Points, in no order, along strands that fork, close into loops and pass close to each other.
(in the rows, 128 means zero)
Two points are linked if the straight distance between their rows is under 128. Some points are linked to none.
K_250: [118 161 103 143 121 122 130  85 135  75 129 146 119  97  89 129 128 116
 136 151  96 157 114 135 150]
K_641: [ 80 140 117 142  94 183  83 110 112 152  79 158 138  86 136 106 183 102
  90  90 149 170 118  83 141]
K_417: [144 105 143  87 136 127 146 123 131 157  99  98  85 168 147 116  93 107
 113 111 132 129 178 124 118]
K_993: [105 153 108 161 133 127 169 151 129 133 163  97 130 103  99 135 202 117
 126 156 113  97 115 182 113]
K_678: [139  94  82  97 169 109 118 123 143  84 156 147 145 154 122 179 114 117
 159 205 126 116 120 157 152]
K_676: [147 153 104 154 139  92 147  84 120 149 147  90 102 124  63 153 104 139
 149 132 126 136 163 167 120]
K_606: [ 72 130  73 115 119 172 105 143 154 137 143  83 190 147 124 197 176  78
 134 160 139 123 125 147 156]
K_494: [165 150 116 111 111  92 132 128 146 129  87 142 129 123  80 132 134 178
 150 156 150 148 113 124 100]
K_505: [132 136 125 105 128 157 175 145  83 111 115 139 118 156 151  95  78 136
 112 131 114 152 101 148 135]
K_782: [ 66 162 141 146  79 145 112 118 107 151 121 140 158 127 135 107 163 111
 113 104 123 180  91 118 179]
K_934: [110 102 113 164 164  98 162 149 124 109 166 130 122 144 205 165  98 135
 132 170  97  75 106 162 105]
K_474: [121 107 106 164 176 106 170  96 168  84 191 141 131 125 178 138 133 109
 121 183 112  63 108 195 126]
K_909: [ 96  77 123 134 173 138 144 170 102 172 127 130 172 170 214 149 164 100
 122 120 156  92 111 145 120]
K_178: [178 116  87 123 154 108 157 141 149 103 153  82 126  96 117 129 124 204
 158 173 107  90 134 131 105]
K_905: [119 127 136 139 136 143  49  97 141 120 100 147 105 135  59 148 118 158
 152 108 127 202 127  98 135]
K_360: [115 139 162 151  93 105 103 105 133 126  47 178 106 127 121 133 158 128
 133 120 139 162 113  99 134]
K_869: [162 139  85 107 171 127 163 114 184  96 180 115 126 104  74 137 140 194
 162 177 102  79 116 145 164]
K_785: [140 126 135  76 108  93 127 156 116 101 121 128 136  98 201  89 139 117
 115 162 144  83 128 124  97]
K_210: [126 115 124 108 146 162 174 202  93 124 127 127 154 161 216 121  64 111
  93 119 114  70 123 128  97]
K_365: [116 148 137 118  92 152 125 145 134 145 106  73 153 117 102 116 175  99
 183 115 160 142 136  99 119]
K_76: [ 90 161  56 123 121 155 123  87 171 119 191 123 153  88 135 138 150  80
 134 116 126 120 128 174 161]
K_164: [131 104  89 133 179 126 160 126 159  95 191 137 135 130 133 169 152  87
 156 176 141  91  99 183 130]
K_336: [157  98 119  92 161 109 153 142 111 123 132 111 119 182 145 118  61 172
 119 121 107 101 168 123 113]
K_117: [142 138  88  66 158 126 122 122 121 109 126 170 120 130 164 134 123  67
 150 121 140 102 149 136 165]
K_214: [108  61 146 112 137 135  96 156 116 167 121 134 158 175 189 142 164 114
 108 127 202 138 106 137 148]
K_329: [ 88 160 108 128 138 137 150 143 121 150 155  90 171  82 112 129 234 106
 129 151 143  96 157 144 145]
K_496: [126 174 149 149  91 107 167 128 129 140  69 114 118  91 161  90 152 154
 124 125  96  96 123 112 119]
K_675: [ 68 160 123 137  67 168  54 125 164 157 121 141 143  81 105 170 164  92
 157  87 122 148 118  58 119]
K_582: [187 103 141 137 123 112 110 113 137 170 103 162  99 108 130 104 106 175
 129  88 167 151 118 102 154]
K_207: [ 88  89 162 141 107 173  60 111 141 177 108 146 106 116 133  93 179 111
  85  72 150 171 120  96 152]
K_570: [172 140 171 128 105 135 122 114 123 131  86 146 118 107 113  65 117 122
  86  88 170 152 129  98 131]
K_665: [120 122 179 126  97 138 135 195 102 136 100  86 108 104 143 109 112 156
  88  89 123 113 161  93  33]
K_310: [ 98 109  94 149 129 146  95 123 169 140 152 124 149 154 151 225 143 101
 154 152 161 119  91 156 165]
K_299: [147 114  81 106 163 152 109 108 137 163 138 143  99 178  96 180  60 138
 150 102 134 131 139 109 171]
K_69: [149  92 111 143 152 154 155 139 136 160 129  85 148 151 154 140 110 138
 155 116 153 123 112 156 123]
K_232: [151  99 106 107 182 156 164 171 112  95 121 107 149 161 187 145  47 155
 145 126 102  74 147 123 102]
K_807: [117  97 150 118 134 161 168 213 124 165 153 110 162 163 188 120  75 113
 114  83 160  73 140 128  95]
K_288: [ 76 188 127 130  83 140  72  98 138 113 114 142 156  97 104 148 190  74
 145  96 117 157 166  86 112]
K_427: [159 120 197 140 109 135 136 130 118 146  79 107 113 135 135  54  92 148
  50 111 139 128 135 120  97]
K_368: [138  69 123 101 131 147 110 135 133 130 110 166 126 164 159 145 115 104
  91 126 186 134 112 124 154]
K_942: [116 192 199 174 116 117 144 115  67 152  99 158 164 136 132  95 172  77
 107 110 102 145 159 100 105]
K_499: [162 126  79 152 184 113 173 100 136 135 179 128 105 130 104 156  84 147
 129 135 113  98 133 184 130]
K_138: [ 94  60 203 123 112 149 100 138 163 145 115 122 115 142 146  90 152 100
  97  87 174 153 146 111 180]
K_402: [132  84 195 127 113 131  76 119 182 126 130 157 113 152  37 105 108 136
 108  75 181 189 156 100 132]
K_355: [186 112  67 141 179 101 139  93 136 141 176 152 118 150 125 163  79 135
 157 112 118  97 138 132 164]
K_497: [ 61 130 128 143  85 174  64 129 150 140 144 115 150 114 123 139 135 132
 148 106 134 182  45 112 165]
K_930: [122 123 167 118 130 131 149 141  84 157  86  93  96 144 146 111 136  89
 110 110 100 124 168 131  99]
K_933: [155 150 124 161 116 117  91  93 149 132 107 154 120 150  40 158 123 177
 164 130  90 161 114  75 174]
K_394: [113 187 167 133  95 124 116  98  82  94  86 157 188 123 136  83 182  70
  95 144 112 154 156 109  83]
K_184: [119 102 226 155  99 134 114 136 171 154 111 129 120 159  51 129 141 117
 129  75 172 170 140 110 102]
K_54: [ 92 110  91 134  96 148  74 107 169 116 135 141 128 122 137 175 128 117
 137 132 128 161  92 127 188]
K_990: [147 168 126 102 137 118 127  95  67 119  94 166  95 130 131  99  95 122
  91 143 108 141 117 150 130]
K_955: [ 94 143  63 104 151 160 129  93 147 117 177 137 193 131 158 137 103  85
 146 104 164 127 128 163 151]
K_779: [119 148 110 123 157 150 172 133 172 106 186  92 130 129  79 182 165 120
 138 204 117  83 112 185 102]
K_611: [127 136  81 140 109 122 129 100 155  87 159 162 123 100 109 161 112 133
 136 167 116 136  71 146 202]
K_859: [133 162 151 120 114 136 131 117  99  93  95 110 170  96 136  66 161 106
 132 163 132 167 138 140 101]
K_892: [197  79 174 105 151 122 123 130 133 158 146 159  87 152 116  98  89 161
 119  62 178 132 142 105 146]
K_107: [ 96 129 135 127 170 115 148 155  70 124 116 113  85 139 173 109 124 129
 107 112  90  92 135 152  89]
K_192: [ 86 130 197 163  90 156  90 130 180 154 126  95 125 149  71 140 121 125
 165  70 154 178 104 103 134]
K_895: [ 97 139 108 121  96 149 120 134 148 163 128  89 148 140 125 158 159  85
 136 103 160 137 144 125 151]
K_533: [156 128 116  99 131  78 129 132 146  99  99 115 117 117  97 125 149 218
 174 170 110 105 132 118 111]
K_101: [119 159 117 144 143 119 152 105 166 125 141  99 126 113 137 125 139 152
 182 119 114 102  85 164 169]
K_199: [133 146 126 134 115 113 164 192  76 104 154 132 120 141 148 120  94 174
 133 134  98 128  70 136 104]
K_308: [115 142 125 108 114 103 134 145 102 124 153 149 131 118 176 124 156  80
 141 144 125 109 121 135 138]
K_489: [150 167 139 111  98 125 159 167 127 130 102  99 141 105  98 107 126 149
 166 120 161 127 131 112  81]
K_320: [157  62 187 133 151 146 122 139 179 141 151 130 102 154  73  85  92 144
 112  92 169 154 161 122 160]
K_12: [125 163 150 143  97  86 160 107 130 131 105 153 104  83 156 129 178 113
 135 152  97 101 120 135 138]
K_931: [154 157 162 166 119  77 151 139  97  86 110 144  93 102 116 133 128 149
 106 166  76 124 147 133  49]
K_743: [157  84 104 110 127 115 116 133 139  91 118 157 135 164 147 145  90 132
 138 181 145 147 119 124 164]
K_921: [135 102 183 146  96 132 143 127  89 113  93 112 133 108 160  53 125 143
 103 147 123 155 130 134  80]
K_186: [133 113 122 151 125 110 127 176 126  95 132  72 110  89 154 153 119 193
 141 144 104 100 126 112  65]
K_271: [ 91 164 117 139 119 133  77  83 130  71 130 166 111 119  60 157 126 135
 146 123  94 201 110 111 122]
K_765: [ 70 163  87 149 117 139  99  98 141 139 197 110 159  76  91 153 211  67
 126 137 125 116 144 141 144]
K_760: [130 150  93 133 179 116 180 113 100 154 155 114 107 103 152 115 120 133
 111 104 105  98 127 189 111]
K_91: [198  83 142 101 116  97 112 130 116 109 120 137 116 139 108 116  86 140
 143 173 130 142 169  93 135]
K_655: [159 102 142 158 116 124 145 189 132 138 117  66 110 118 142 115  86 199
 113  98 130 106 134 118  67]
K_228: [130 138 104 129 142  98 164 172 104  86 157 138 112 116 149 146  94 145
 130 186  83  89 105 160 122]
K_450: [179 154 117 126 154  85 149  96  85 128 128 158  81 116 121 110  92 160
  83 142  79 111 124 134 133]
K_729: [ 83 188 166 160 100 143 135 137  73 166 111 132 174 147 104 100 160  95
  93 101 128 180 113 105 126]
K_127: [175 115 129  73 152 125 122 116 100 111 120 153 127  90 177  67 127 138
 133 153 151 111 131 124 117]
K_607: [178 111 112 137 175  68 139 119  96 138 152 143  80 134 110 145 123 197
 117 176  47  91 165 124 132]
K_997: [197  74 156 126 118  96 113 133 102 146 129 141 128 176 106 103  78 207
 104 151  88 141 173  62 144]
K_147: [112 189 136 105 103 137 112  71 109 106 104 156 144 104 109 112 145  59
 127  94 106 159 174 107 106]
K_682: [102 111  87  95 134 152  86 112 162 168 127 106 118 174 117 166 104 104
 121  82 154 142 146 125 152]

A piece is all that can be reached along the links. How many separate loops has the piece of each point below (a circle has one, a figure eight two, a Y none), and how many tips (points with one link)?
K_147 => loops 0, tips 8
K_117 => loops 0, tips 3
K_779 => loops 0, tips 4

A fork is a point with three links, a tip a point with one. Leave the first point through the second and follow the links. Name the first fork or tip that comes.
K_192; K_184 => K_394
K_807; K_210 => K_499
K_921; K_427 => K_192
K_607; K_450 => K_164

Name the points in between on the shortest way along the links from the first point to the second, in order.
K_232; K_207 => K_336, K_417, K_930, K_107, K_760, K_499, K_355, K_299, K_682, K_895, K_606, K_310, K_54, K_497, K_782, K_641
K_368; K_505 => K_743, K_678, K_164, K_474, K_934, K_228, K_199
K_54; K_655 => K_310, K_606, K_895, K_365, K_489, K_494, K_533, K_178, K_186
K_207; K_892 => K_641, K_782, K_729, K_942, K_394, K_859, K_921, K_427, K_570, K_582
